Each row is a point on a tangle of strands that fork, close into loops and nearly touch. The rows are in no order.
(in the rows, 128 means zero)
Points whose rows are less than 114 apart are linked; no others are. Some points are linked to none.
Kop: [168 139 131 102 134 136  92 141 121 188 130  91 135 109 130  93 111 110
 104 132 146 142 131 144 166 100  79]
nodi: [ 89 104 146 112 148 112 138  61 109 128 189 187 157 164 123 165 137 122
 134 135 168 118 135 166 176 175  12]
tomu: [170  99 227 136 122 175 148 150 137  95 128 114 133 166 187  24 166  84
 120 105 115 126 116 113 197 147 175]
Fefi: [122 179 181 132 120 145 142 181  75 155 169 111 152 131 131 129  93 193
 159 196 128 110 121  97 200 119 114]
neme: [121 153 150 136 178 135 125 111 114 107 177 122 133 141 120 158 166  89
 127 142 155 106 146 125 146 162  88]
ref: [164 142 112 133 131 121 114 146 124 162  91 111 116 110 179  86 110 161
 130 132  95 131 140 132 122  95 134]
nomo: [106 195 121 173 101 121 147 149 104 167 121 131 105 139 134 119 140 188
 144 192  98 118 134 122 147 108 133]
mon: [154 109 119  93 121 138 113 153 174 102 154 147 115 146 113 121 101 115
 106 126 103 145  91 161  90 125 146]
Fil: [118 143 203 129 126 178 158 166 109  52 161 146 138 181 139  77 171 152
 150 135 108 136 107 104 180 129 154]
kaso: [117  86 138 124 184 120 132  76 109  81 154 191 150 126 154 158 134  78
 108  94 155  85 126 105  77 182 142]
puzi: [144 172 103  96  99 106 145 134 184 125 164 126 109 135 111 108 105 193
 141 127  76 139 143 140 107 116 174]
Zivik: [157 219 123 127  69 135 166 186 156 157  88  96  92 128 101  74 124 190
 149 146  58 175 114 106 185  97 113]
zur: [156 139 102  96 125  96 112 128 127 160 160 147 127 138 117 132 110 169
 153 159 126 120 138 164 146 112  61]
zolu: [118 139 190 126 155 173 119 140 123 115 112 111  96 112 169  68 175  77
 155 105 149 133 152 116 143 115 157]
Zif: [101  76  59 104 107  90 104  64 144 131  84  95 117 111  75 170  72 119
 111  96 137 107 132 130 107 135 118]
solum: [ 92 166 100 120  88 125 122 125 122 165 123  89 141 106 135 181  98 145
 142 216 139 136 127 120 180 112 101]
ronun: [138 166 137  93  85 141 174 212 145 125 179 115 158 147 110 106  94 198
  90 116  92 157  72 111 165 105 162]
nug: [121  83 122 121 146 104  88  97 133 140  98 137 109 135 107 153 117  95
 103  81 174  96 138 160  78 140 118]
Nomun: [169 117 106 138 105 114 142 120 155 138 121 115 112 104 107 133  77 151
 110 114 133 134 136 147  90 132 148]
Bosug: [123 156 163 151  99 138 145 203 101 122 133 102 108 143 160  59 152 145
 135 157 106 137 147  70 186 106 140]
fep: [144  50 130 124 167 135 109 124 122 101 104 169 110 145 123 133 105  67
 125  77 124  74 115 106  46 156 171]
murut: [119 111 154 127 172 174 142 119 135  77 159 206 129 152 145 155 151 124
 124 123 140 117  98 164  79 156 162]
gusat: [116 104 155 107 129 153 131 122 138 103 210 189 192 167 117 144 122  77
  84 130 148 136  92 147 155 148 101]
nubur: [125 175 161 169 100 131 131 159 151 120  98  95  91 139 140  74 141 149
 142 107 101 150  99 137 118  98 168]
lasok: [100 174 177 147 138 142 163 134  72 124 160 181 166 140 160 153 180 128
 114 183 154 145 122  90 194 165  68]
Mosar: [146 156 156 139  90 140 149 207 125 102 158  95 159 150 143  86 115 189
 124 138  96 148  95 105 162 100 166]
dimaf: [162 197  98 128 106 105 166 134 149 158  73 116  83  93 148  83 110 196
 134  77  88 168 147  81 121 100 151]
vela: [100 130 158 125 127 103 143  55  97  95 171 203 175 147 106 165 156 103
 132 163 156 109 132 121 166 197  54]
tata: [208 179 109 109  82 112 164 158 181 121 136 117 113 130 105  99  81 178
 129 105  67 164 143 126 117 110 155]
dom: [137 156 213 152 130 175 152 136 115  79 167 137 178 178 146 113 162  63
 134 106 118 112 100 128 153 147 169]
Feso: [114 152 152 134 144 172 148 134 136  84 173 161 114 145 130 169 126 156
 114 146 134 112 133 164  93 130 174]
zet: [118  54 110 102 120  85  87  75 166 125 141 136 118 165  87 159 101 101
 118  79 174  93 112 143  83 153  97]
Nosep: [107 151  90 147 117 134 117 152 109 204 114 105 141 121  91 133 117 152
 142 195 145 169 147 108 196  93  38]
bot: [134  60  95 139 138 154 125 127 126  90 132 107 134 110 127 121 134  99
 152 126 111 129  93 117  82 120 165]
sanif: [ 56 101  86 104 133  79  79  80  92 154  67 140 109 104 120 160 114 130
 147 164 148  97 129 111 136 133  71]
tofe: [111 166 193 126 118 153 172 182 108  92 158 164 144 162 125 119 187 153
 128 180 116 141 106 128 187 153 120]
lupa: [112  64 126 139 160  97 107  64  96 125 114 168 133 142 107 158 128 102
  92  90 185  95 157 149 118 164  78]
miv: [138 173 225 164 123 132 147 123  89  99 131 179 159 131 198 110 159 109
 141 147 141 125 105 112 150 177 103]
Kiti: [128 101 171 143 134 150 122  89 112  93 137 167 195 150 134 146 155  69
 164 121 170 155 129 132 157 161  66]
bome: [ 91 116  64  84 173 128 114  68 125 161  76 151  96  84  81 189  98 162
 132 102 125 108 140 120  94 112 156]
kope: [165 116 124 134 134 163 128 144 142 113  71  95  88 127 130  73 135 106
 116 118  65 117 102 162 100 107 178]
kibo: [109 161 200 140 128 164 155 169 125  55 184 136 161 175 153 115 163 125
 134  95 124 141  85 116 144 134 168]
Ruko: [113 162 157 110  97 130 116 157  94 158 142 112 156 131 102 146 134 102
 111 182 140 134 108 133 217 129  47]
Vapa: [110 168  98 147 113 144  93 122 122 212 129  85 130 119 101 134 103 103
 131 158 148 160 174 123 195  95  73]
Doz: [134  89 147 139 162 166 106 124 100 136  97 102 159 118 159 119 174 101
 187 154 135 116 114 115 131 123 125]
veg: [164 125 144 134 133 147 130 151 106 123 172  97 184 145 139  98 127 142
  86 152 113 126 101 123 159 157 162]
mamus: [152 147 131 120 101 107 126 194 156 120 162  95 147 147 147 106 122 177
 154 143 119 156 115 126 137 112 133]
sok: [137 177 132 146 128 166 140 133 106 133 187 140 136 115 120 110  97 184
 128 140 118 157 105 141 121 104 156]
Mitun: [163 128  83 112 123 142 127 126 156 129  90  73  95 118  99 113 120  98
 111 102  60 137 113 159  93 107 174]
Sekiz: [ 95 145  36 133 134 111 142 103 104 178  68 123  98  65 100 176  96 161
 147 132 125 137 140 114  97  81  94]
Nozov: [ 93  58 128  97 185 103 123  75 111  98 101 163 135 128  94 191 140 118
 168 123 184  52 130  91  81 195 113]
bepap: [182 102 185 132 165 182 120 126 130  87 171 123 158 144 166  88 118  72
 122  98 127 131  98 141 116 153 158]
vog: [125 103 148 128 192 133 104 106 108  85 115 155 120 136 151 117 154  67
 135  80 142  78 130 104  79 149 161]
vokem: [141 155 153 154 142 106 115 147 134 111 146 132  90 138 129 119 142 146
 115 108 123 107 137 142  80 124 141]
mana: [121 150 192 129 140 153 122 147 147  93 154 123  94 142 151  63 188 111
 143 110 128 140 123 117 123 149 148]
geret: [120 116 140 160 168 128 121 128  87 132 111 110 136 121 150 143 191  67
  94 117 141 103 131 123 142 139 127]
fiful: [118 146  94 125 137  94 129 116 111 159  82 109  72  94 111 174 110 165
 143 150 148  88 173 123  98 136 116]
pok: [149 169  60 123 121 101 168 115 181 167  54 123 114  85 133 124 115 188
 156  74  84 150 181  90  97 110 165]
famab: [172 172  92 109 117 138 172 153 180 142 137  83 132 126 107 113  90 140
  77 120  65 176  78 148 115 117 180]
bopal: [183 137 153 145 122 160 134 177 121 123 137 104 107 133 182  49 123 158
 126 109 105 146 154 126 164 112 180]
pek: [112 119 142 119 132 106 164 134 155 107 203 193 120 147 130 155 128 150
 138 140 137 117  96 158  83 130 112]
laga: [155 122 172 188 153 151 146 125 102  97 124 135 169 159 158 152 182  76
 146 115 165 113 181 111 144 183 115]
Feg: [190 165  87 103  88 126 167 174 166 142 161 100 170 121 115  85  89 178
 110 102  91 174 135 103 155  98 138]
nevuz: [152 175 134 118 105 127 138 180 128 167 154 117 138 134 153 111 124 180
 139 138 144 160 138 119 168  89 105]
papu: [143 154 115 124 136 153 130 168 100 125 140 103 110 106 152 120 144  97
 114 178 125 141 172 102 167 124 126]
miluk: [135 112 107 124 132 151  91 117 100 131 196 102 165 141  90 123  90  90
  99 111 130 131 102 146 155 115  92]
roza: [148 116  99 125 153 142 105 143 135 138 116  72 118 121 117 113 125  54
 113  89  98 130  89 154 115  96 137]
Vazu: [134 123 157 119  98 131 100 138 172 126 132 128 164 153 163  94 118  95
 102 104 110 139  60 142 108 125 185]
Mozo: [101  73  66  88 127  86 137  65 145 139 131 118  91 113  75 182  62 150
 100 113 141 130 128 166 107 129  88]
raba: [ 86 103 120 140 141  84  91  88 114 164  59 104 125 107 140 176 127 104
 166 156 163  91 148 114 122 136  83]
Vaniv: [ 92 181 157 188  90 119 154 160  86 135 130 136 115 138 136  95 139 207
 125 149 110 140 115 119 131 107 161]
kole: [102 133 134 160 157 123 131 143 119 137  94 112 111 131 173 159 168 126
 105 131 156 126 128 123 107 114 133]
les: [148 131  85 149 119 104 101 102 101 186 105  86 122 104 106 140 105 152
 129 148 114 119 133 156 122 120  70]
tol: [125 109 144 112 154 132  97  86 145 150 152 111 145 125 122 150 111 121
 145 114 158 137  99 167 112 133  91]
Rigu: [141 140 100 103 126  93 133 161 161 116 161 108 142 139 122 141 124 159
 130 122 106 123 138 133 129 107 139]
guf: [160 151  94 147  92 101 153 124 153 145  96 110  98  91 119 178  68 182
 131 108 123 142 128 158  77  95 127]
luzev: [126  77 152 136 169 119 116 133 129 162  52 115 102 121 146 144 178 104
 107  86 185  91 161 107 100 134 141]
dezeg: [123 182 121 111 133 153 149 151 142  81 130 116  73 127 151  82 128 191
 118 124  87 156 140 120 146 106 191]
dok: [145 180 187 142 125 164 133 153  90 151 183 131 150 136 122 115 102 174
 139 171 119 128 103 137 156 122 124]
fenin: [ 97 182 104 110 123 109 125 134 150 104 134 150  95  96 153 107 127 173
 107 129 112 135 147 121 131 118 200]
Seko: [140 130  68  93 119 110 167 129 147 136 188 159 104 101  83 151  92 177
 134 134 127 156 139 166  98  91  97]
Gefar: [109 146 158 125 153 111 164  87 102  87 161 181 188 166 129 165 190  84
 141 149 128 104 158 133 165 205  80]
somup: [140 159  71 121  73  83 150 104 170 166 138  87 159 117  82 160  75 158
  88 110 107 155 117 140 129 104 117]
Fab: [122 139 129 164 102 128 115 178 100 180 110  97 159 134 167 123 135 126
 130 195 137 126 160  92 205 117 121]
Vapos: [ 97 125 112 116 101 133 130 168 124 189 149 124 174 136 103 128 138 176
 133 178 137 158 119 111 184  94  64]
fev: [154 106 151 140 167 121 120 155 151  92 152 124 102 166 148 111 116 133
 120  87  93 101 110 142  68 132 174]
Nom: [106 123 110 128 112 130 140 133 139  91  99 153 116 118 106 134 118 145
 126 121 106 103 155 119  75 118 205]
kuza: [123  93 147 138 133 139 115 133 131 105  60 159  82 124 150  76 153  83
 130  59 124 118 141 104  89  94 183]
Vizi: [113 164  84 130 111 145 134 165 119 127 101 100 104  97 161 117 148 145
 154 156 102 153 173  92 161  97 142]
Vinos: [ 99  74 106 128 192 127 113  82 101 112 108 150 132 106 117 158 144 132
 137 128 177  75 149 100  99 175 138]
Ler: [119 104 137 151 140 140  98 113 107 175  57 137 132 104 152 157 130 139
 160 164 156 115 144 143 113 132 116]
Nol: [125 156 184 145 129 122 149 118  96 104 177 179 165 124 159 138 150 128
 112 167 160 116 115 123 151 193  97]
nivi: [119 176  75 108  90 100 165 143 160 165 122 136 114 102  91 140 128 162
 135 136 100 162 143 126 127 101 120]
det: [147 106 105  92  82 136  99 143 184 120 111 136 136 118 119 107 103 119
 165 118 120 145 148 123 106 101 182]
nifov: [151  94 150 132 165 123 124 138 152  80 160 134 118 165 150 111 125  77
 124 125 107 105  77 123  61 170 162]
nemal: [150 133 218 150 134 164 159 129 117  56 166 157 155 155 149 133 157  60
 130  90 136 143  93 110 102 183 147]
Gemi: [103 101 125  62 158 110 124  93 169 133 127 199  77 110  80 160  99 147
 126  97 154 114 102 147  48 120 144]
fotan: [127 158  51 152  89  81 129 106 142 191  80 106 137 116  87 156 107 150
 115 125  98 139 195 112 141 107 145]
porag: [135  78 161 144 160 133 125 120 110 100  71 157 121 113 189  95 191 112
 156 123 147 109 127 102 105 168 146]
voru: [132  53 159 149 139 160 120  77 126 108 120 155 192 158 104 139 165  33
 154 122 169 120 109 132 129 186  97]
pulo: [137 133 117 173 143 125 116 126 118 162 133  69 154 118 130 106 143 153
 142 160 129 138 128 103 140 130 137]
Pap: [133 115 110  91 148  89 106 102 140 156  82 108  98 111 106 168 116 151
 155 125 121  47 145 135  88 138 146]
betuv: [128 142  98 136  63 101 155 134 171 139 169 102 171 135  70 140  76 149
  77 129 128 146 101 139 134 125 148]
gek: [139 105 133 129 129 149  95 108 117 144  54  87 125 105 161 127 153 117
 189 166 116 117 136 138 138 144 150]
Fuboz: [105 127  71  83 103 103 169 107 152 153 181 138 105 104  84 184  94 163
 113 157 125 122 148 175 143 114  77]
Gito: [156 128  76 105 123 132 137 131 182 136  71 123  90 100 118 130  98 164
 146  77 123 151 164 108  80 106 189]
roler: [122  99  82 114 162 115  96 115 113 150  84  97 115 108 132 143 147  91
 133 103 114  86 162 110 111  85 119]
duk: [ 92  92 124 157 152  96 105  81 101 113 123 145 147 151 121 169 146  93
 125 134 169 107 138 125 142 160  57]
lenen: [128 125 123 128 144 144 143 147 148  63  98  93  53 131 158  88 146 172
 132 109  83 134 138 105 121 134 206]
neneb: [146 151  84 121 125 146 122 154 105 138 147 117 129 116  96 128 132 110
  76 167 113 131 160 122 176 129 117]
Febo: [127  89 126 113 159 115 123  99 127  91 200 156 173 167 124 159 128 109
 107 125 151 127 118 146 141 159 107]
Nok: [100 157 120 101  61 118 135 134 152 132 180 118 136 120  69 147 105 124
 133 157 142 132 129 154 169  96  95]
kepes: [161 139 120 138 108 141 129 132 115 151 152 109 129 109 125 139  77 154
 113 149 146 137 116 163 116 108 126]
vot: [153 198 101 141  84 143 154 149 152 194  59  88 102 107 106  81 125 149
 155 147  63 176 154 105 182  94 131]
sasir: [112  63 106 139 181 125 149  98 117  91 158 170 133 116  91 159 128 149
 132 127 166  93 144 106  65 170 147]
Vikip: [129 133 158 185  81 132 137 188  78 128 115 116 143 133 179  95 159 117
 130 173 135 128 145  86 182 122 122]
nabo: [173 126 200 165 135 166 167 157  93 101 136 166 183 164 170 126 184  58
 137 116 143 136 143 119 187 173 110]
Von: [160 185  62 121  79  93 156 123 128 175 133  83 151 107  89 135  74 130
  91  91  88 160 142 118 159  88  90]
rore: [127 152 102 130  86 117 162 175 139 140 183 131 158 128 102 105 113 175
  77 135 123 168  84 112 150 118 158]
dad: [129 194 108 137 124 161 155 154 132 111  76  99  60 114 153  98 133 182
 160 138  86 161 142 110 153  84 161]
Geso: [125 135 184 123 122 145 149 147 134  78 182 156 162 157 146 148 153 104
 168 147 142 124 116 124 139 124  89]
sime: [126 131 131 120 105 142 107 133 160 124  77 102 123 106 133 120 129 132
 196 135 134 130 132 124 123 111 172]
vad: [141 182  88 143  95 142 137 182 124 177 100  88 132 105 119 100 121 145
 145 172  90 169 150  76 170  89 128]
Leb: [134 136 183 135 111 142 138 176 165  98 168 122 153 178 136  99 122 106
  87 124  91 143  36 143 117 138 168]
Zopu: [147 108  98 136 112 112 115 160 125 123  59 156  75 102 141  91 132 118
 113  67 117 120 131 128  71  96 168]
gat: [163  84 105  97 135 129 115 117 176 159  54 109  98  90 120 104  99 104
 142  64 142 116 161 110  78 120 184]
piro: [122 157  55 124 130 135 124 103 107 170  99 115 112  87 122 143  97 134
 119 104 128 155 171 119 118  82 103]
zubu: [123 137 178 159 138 129 143  97  90  97 104 142 193 161 151 152 177  68
 162 164 144 101 171 114 172 199 103]
bano: [169 123 152 118 140 174  98 117 135 115 154 113 123 117 157  74 106 113
 140 122 119 130 106 132 123 139 178]
Fudiz: [148 196 114 134  89 132 158 165 150 124  91  75  74 143 136  73 146 156
 144  71  48 160 106 131 118  78 176]
Zak: [ 70 111 118 165 130 105 122 102  85 158 154 151 108 147 131 184 118 127
 123 165 196 129 177 109 191 151   7]
lom: [120 116  62 119 158 128 126 104 130 148  53 120  97  81  80 156 119 163
 132 103 114 131 120 125  77 100 134]
Bubu: [135  77  89  80 119  93  96  98 174 149  85  94  99  92  94 134  82  88
 125  76 151 112 139 107  98 143 145]
Rigo: [141 122 188 144 143 164 156 117 126  76 163 172 156 152 133 147 160  84
 164 120 167 157 120 141 121 164 104]
Lifas: [100 182 175 178 133 138 141 161 114 129 108 109 113 145 178 137 185 125
 108 140 158 138 117 111 144 140 143]
fuvub: [105  35 115 106 146 119 134  99 138  86 141 177 106 108  81 172  98 112
 131 115 171  93 115 126  50 163 121]
Teru: [119 112 156 127 178 110 130  83  83  69 156 165 166 128 139 172 155  70
 156 105 148  99 136 109 105 185  81]
nomap: [132 126 117 127 136 105 119 117 124 167 154 171 121 124 119 136 121 180
 167 123 145 116 134 166  97 110  99]
bur: [169 149 164 151 132 159 127 156 113 136 140 117 134 143 150  73 137 107
 103 108 133 131 175 139 147 122 160]
dizo: [164 128 167 120 121 144 117 151 100 165 137 102 162 100 171  87 109 103
 119 147 159 162 129 121 195 121  98]
Mik: [127 117 160 156 164 113 109 109  98 129 110 110 111 121 147 133 165  46
 120  94 141  90 127 137  81 136 121]
rine: [139 151  76 119  73  82 151 142 181 147  99 145 103 102  62 117 131 164
 121 129  82 148 121 134  86 100 146]
nule: [ 84 138 102 126 115 113 141 144 118 139 158 134 170 147 107 144 126 180
 141 185 117 144 126 134 173 101 111]
Goso: [132  98 119 132 178 127 126 143 117 193  34  88  74 102 155 138 161 112
 149 116 163 109 185 101 109 106 135]
kaz: [123 121  65 113 129 144 135 113 148 138 140 173 113 109  69 164  97 156
 130 114 138 129 191 158 110  96 112]
vimuv: [ 62  78  79 100 133  78  93  51 120 117 176 140 136 149 107 180  92 122
 112 119 150  91 155 139 157 141  80]
buz: [112  65  62  96  98 109 145 115 183 121 179 182 131 151  59 151  69 131
 118 123 119 153 123 156  74 123 122]
Guki: [126 126 144 135 112  72 104 123 131 164  86 134  94  95 117 122 140 119
 134 119 155 107 124 127  93 125 102]
rati: [ 68  71 147 108 185 104 125  58  89 117  99 184 129 126 102 197 155 102
 156 128 193  83 161  84 130 183  71]
Pezik: [165 161  80 129 101  81 172 100 191 159 116 147  95 100  72 110 109 194
 132  99  65 154 111 130  69 126 125]
vilud: [133 157 203 143 113 169 115 150 126  93 136 150 151 145 189  99 168 111
  85 126 123 143 127 112 176 151 166]
Vefam: [153 194 166 127  90 144 168 148 172 125 104  67  78 143 121  45 111 198
 116 109  80 182 107  95 172 127 170]
Fam: [163 133 228 127 147 188 148 146 159  83 143 118 104 164 169  54 162  74
 133 123 135 148 111 121 145 173 170]
zatuf: [168 145 161 155 111 164 143 216 109 161 157 105 147 143 126  94 138 155
 125 134 154 167 168 120 179 112 109]
tifi: [139 142  60 127 110 125 139 118 124 155 118  54 119  84  93 133  98 113
  99 111 120 159 150 112 149  85 107]
Nuni: [122  98  84 156 125 135 107 121  85 125 106 152 133 115 106 151 128 109
 118 143 134 103 184 139 127 125 119]
morap: [104 138  84 106 135 117 116  96 139 138 131 146 144 129 110 159 126 134
 111 136 107 132 102 171 103 123 162]
kodu: [132  82 135 115 104  97 133 120 158 117 163 173 120 121 125 150 101 132
 118 145 160 123 107 167  87 135  93]
gil: [144 134 173 130 120 176 126 172 106 154 127 119 152 121 161 110 161  90
 104 138 181 156 142 103 204 132  83]
tamam: [129 105  84  83 145 106 114 118 185 132 189 123 144 165  96 155 108 148
 117 113 132 141 145 145 129 131 112]
mipos: [ 85 203 108 170 104  94 132 158 119 157  76 128 103 119 154 139 134 165
 159 146 104 118 141 117 127  86 158]
sekef: [137 142 147  90  80 131 124 157 125 148 160  79 140 125  83 147  98 106
 131 167 151 151 121 135 200  94  64]
Susiv: [138 123 129 113 132 106 104 116 138 126 129  81 148 119 168 145 136  98
 138 153 151 101 136 117 141 155 137]
Rafef: [125 116 133 144 166 137 131 151 116 139  78  64  84 110 193 132 176  97
 145 115 132 112 146 108 117 110 145]
pamos: [122 145 108 119 130 110 121 103 125 157 102  77  97  93 161 158 107 132
 129 155 142 124 164 113 134 142 140]
gitot: [151  96 107 125 152 114 102 122 113 150  87 151 119 102 165 110 132 167
 131 125 114 126 140 143  85 124 154]
Gom: [113  96 138 109 176 119 100 109 122 121  88 118  99 125  97 197 122 105
 153  87 182  83 131 139  78 140 122]
Zofod: [ 51 114 118 125 114 103 124  63  92 139 174 162 191 147 122 175 127 146
 138 171 132 110  87 165 167 131  61]
vogat: [144 116 177 143 127 154 135 145  76 125 132 146 186 134 186 122 172  67
  97 127 156 152 137 128 197 141  79]
Zinot: [158 156 168 153 145 160 125 155  91 122  96 110  85 132 188  41 141 151
 143 110  93 140 137 132 161 100 136]
tovi: [155  93 143 137 145 172 104 115 132 102 167 112 173 170 117 126 112  46
 124 112 123 131 132 134 115 140 151]
Kapo: [144 115 175 132 135 147 143 179 129  96 183 174 157 164 138 119 151 160
 156 128 138 144 115 149 126 110 115]
gim: [ 83  93  98 125 108  93  78  73 119 119 167 129 188 164  83 161 100 103
 104 118 148 109 158 157 175 130  83]
Somi: [153  86 188 152 157 154 135  79 109  96  94 117 167 149 133 139 178  13
 156 118 133 113 111 125 115 203 120]
lapim: [120 134 144 132 122 127 142 158 150 124 163 165 118 145 122 132 127 189
 163 123 131 135  96 175  93  97 111]
kade: [129  54  97 114 154 109  84  88 119 110  88 161 125 105 111 135 101  87
 124 107 113  70 100 115  58 143 180]
depo: [104 120  77 104 117 107 133  72 134 149 133 107 108 104 106 198  80 150
 125 137 138 135 139 151 134 103  81]
Lupo: [109 148 134 164 134 130 101 143  86 149 111 113 147 129 187 155 149  91
 131 201 158 117 172  81 195 152 108]
zosov: [139  76 124 164 159 158 127 149 120  96 113 113 155 124 156 106 163 131
 179 140 137 150 115 115 108 117 144]
pas: [100 136 124 132 107 123  82  87 122 179 114 117 156 131 107 141 112 131
 109 138 172 128 128 161 173 133  82]
Kas: [126  96  92 134 133 136 107 138 115 119 150  66 148 123 135 119 153  83
 116 127 115 133  82 131 116 117 129]
lupon: [ 73 143 126 128  91  98 126 102 119 144 176 146 169 128 113 159 128 115
  98 149 140 134  78 157 147 126  89]
pog: [153 135 180 151 103 152 135 169 138  99 138 109 131 161 160  36 102 191
 124 105 100 150 106 112 162 103 191]
filim: [ 93 191 173 178 121 137 127 155 121 150 109 102 117 149 170 106 140 167
 114 118 117 132 121 129 145 113 177]
gam: [167 199 131 113  87 163 178 176 155 139 107  95 107 109 102  54 124 157
  94 121  56 193 108 105 162 107 143]
Dolem: [130  91 135 137 152 127  98 126  98 109  64 151 115  95 162  79 153 135
 119 126 120 112 108 118  78 149 172]
nizef: [ 75 100 101  98 136 115 135  82 136 118 160 128 100 125 124 220 115 146
 153 142 175 116 152 154 134 125  61]
didu: [120 137 104  98 133  92 121 102 151 147 116 162  76  91  74 140  90 144
 110  91 127 122 114 124  41 120 150]
Zon: [143 129 120 117 154 150 123 131  72 141 187 107 197 144 123 125 120 121
  87 143 125 122 116 137 179 140  97]
taved: [ 80 180 187 180 129 145 151 142 100 123 130 137 119 128 160 162 180 137
 151 156 162 141 103 122 131 132  99]
temam: [ 79 110  80 126 136 113 127  91 105 145 159 144 174 129 107 151 132 169
 160 181 120 117 116 155 134 127 102]
doli: [176 174  79 105 111 122 144 103 176 153 102  79 122 114  79 127 104 126
 101  85  51 168 110 142 104 111 146]
bateg: [ 72 100 120  82 174 121 125  94 117 108 127 140 104 122 113 216 126 129
 142 110 193 110 133 128  95 142  96]
gul: [140  72  68 114 132  74  86 101 134 139 135 119 139 145 118 131 105 121
 128 136 107  99 142 149 120 138  69]
bag: [103  73  98 155 142 109  97  98  72 116 109 142 128 147 114 179 137 126
 148 137 135  79 161 136 121 129  76]
Bos: [185 130 130  95 124 149 131 159 183 115 118 111  85 157 130  68 115 128
 129 123  73 148  83 160  97 125 164]
salug: [110  79  92  94 156  77  82  79 131 134 117 108 115 128 100 158 123 138
 147 119 120  58 124 131  95 147 101]
rus: [105 147 171 127 132 123  98 109 126 111 118 145 143 106 163 151 151 116
 154 155 164 100 136 126 136 149 128]
Kinuv: [146  93 106 115 145 101  92  97 103 139 165 138 159 128 145 131 125 128
 142 151 129 109 139 135 149 142  57]
pir: [120 126  79 170  88 108 113 116 112 141  82 117 114 115  91 151 117 130
 121 129 110 113 176 117 127 111 163]
giseg: [113 117 178 113 152 161 136 125 159  97 191 197 158 170 132 138 127  98
  97 115 122 145  70 153  99 158 146]
geral: [126 134 183 132 117 155  95 138 138 122  69 126  71 101 176  56 136 105
 137  85 129 136 130 119 121 106 187]
gur: [151 103 174 131 165 133 122 119 125  88 113 139 146 121 187 101 186  86
 133 126 137 139 103 118 122 190 120]
dafo: [139 152 117 161 101 133 154 156 167 147  88  92 125 148 102 114 133 176
 143 126  97 159 112 145 110 111 159]
bul: [ 92  85  91  54 182 107 121  85 117 142  55 169  98 100  78 213 100 173
 116  92 154  68 113 125  79 108 133]
Gug: [151  64  95 123 149 147 106 106 124 110 179 109 154 167 103 122  95  52
 104  95 122 128 103 153 106 115 120]
maguz: [140 130 148 129 153 152 129 128 125  86  90  94  60 128 160  77 166 125
 126 121  68  98 106 136 112 130 198]
toru: [ 80  94  96  77 150 100 120  87 150 104 204 147 155 147 113 174 101 133
 117 121 149 118 138 149 114 122 112]
kemig: [129  81 145 155 157 191 120 122 122  96 109 123 131 115 149 112 150  80
 132 119 109 120 102 119  82 145 209]
ver: [ 99 152 106 112 107 117 126 133 143 100  93 184  83  95 139 102 112 170
 136  93 105 130 152 122  96  97 200]
Sas: [111 172 129 122 137 102 144 126 151 142 125 157  69 107 110 131 120 176
 125 115 131 114 126 144  53 108 142]
Latu: [154 113 150 160 125 135 142 175 128  86 150 116 156 157 156  82 146 118
  97 140 112 130  80 125 130 151 169]
Suku: [117 185 195 132 129 143 109 121 106 118 137 156 149 122 180 104 158 109
 133 149 130 114 123 118 159 143 156]
Ser: [144 131 213 136 111 165 146 156 118  95 121 119 146 164 224  67 143 125
 110 112 114 129 130 114 201 131 197]
rumet: [103 165 122 104  85 112 162 152 166 140 158 146 109 106  65 142 129 163
 106 174 123 154 118 143 139 113 104]
Gadum: [100 115 120 155 138 126 135 122  90 149 145 118 134 133 153 181 139 102
 115 186 170 132 170 102 186 146  68]
Vuge: [174 140  96 154  97 100 112 133 107 199  92 119 126 111 134 104 115 154
 112 131 100 142 156 145 125 100  88]
desa: [137  87 124 125 127 156 102 127 154 135 112 134 126 111 125  98 108  76
  88 102 146 150 136 133 104 132 173]
dufu: [ 63  86 127 153 120 105 119  66 100 132 164 173 133 142 110 167 114 117
 119 128 195 130 148 144 159 156  30]
Zude: [137  86  50  82 109 120 134 142 196 126 161 129 143 145  77 136  80 142
 126 129 122 164 142 149 117 110 128]
Vutu: [136  81 107 102 137 127 114 120 141  98 153 170 116 125  98 138 100 104
 129 132 133 113 121 151  78 137 131]
Ralig: [ 92 161 155 129  97 132 115 133  95 136 158 152 146 136 124 145 155 107
 129 172 150 135 120 140 177 115  79]
bazo: [142 155 166 113  95 154 129 178 164 114 165 143 131 181 115  67 104 130
  66 120  70 135  68 136 141 111 199]
Rigi: [147 157 116 121 104  76 110 156 135 153  74 135  64  89 125  93 131 138
 126 105 128 130 156 117  77  92 133]
vekem: [147 102 184 120 175 128 136 105 138  75 150 136 111 126 162 122 162  98
 146 126 128 112  73 116  77 196 134]

A piece is all that can be reached along the links. How many separate loops has the piece of each point below (a circle has one, a figure eight two, a Y none), and how many tips (points with one link)?
ronun => loops 0, tips 8
laga => loops 0, tips 6
taved => loops 0, tips 7
Doz => loops 0, tips 12
temam => loops 0, tips 2
Zon => loops 0, tips 3
Fefi => loops 0, tips 2

How many points has the smallest loop of links through each point below? Write - if it is on no loop.
Nok => -
depo => -
ronun => -
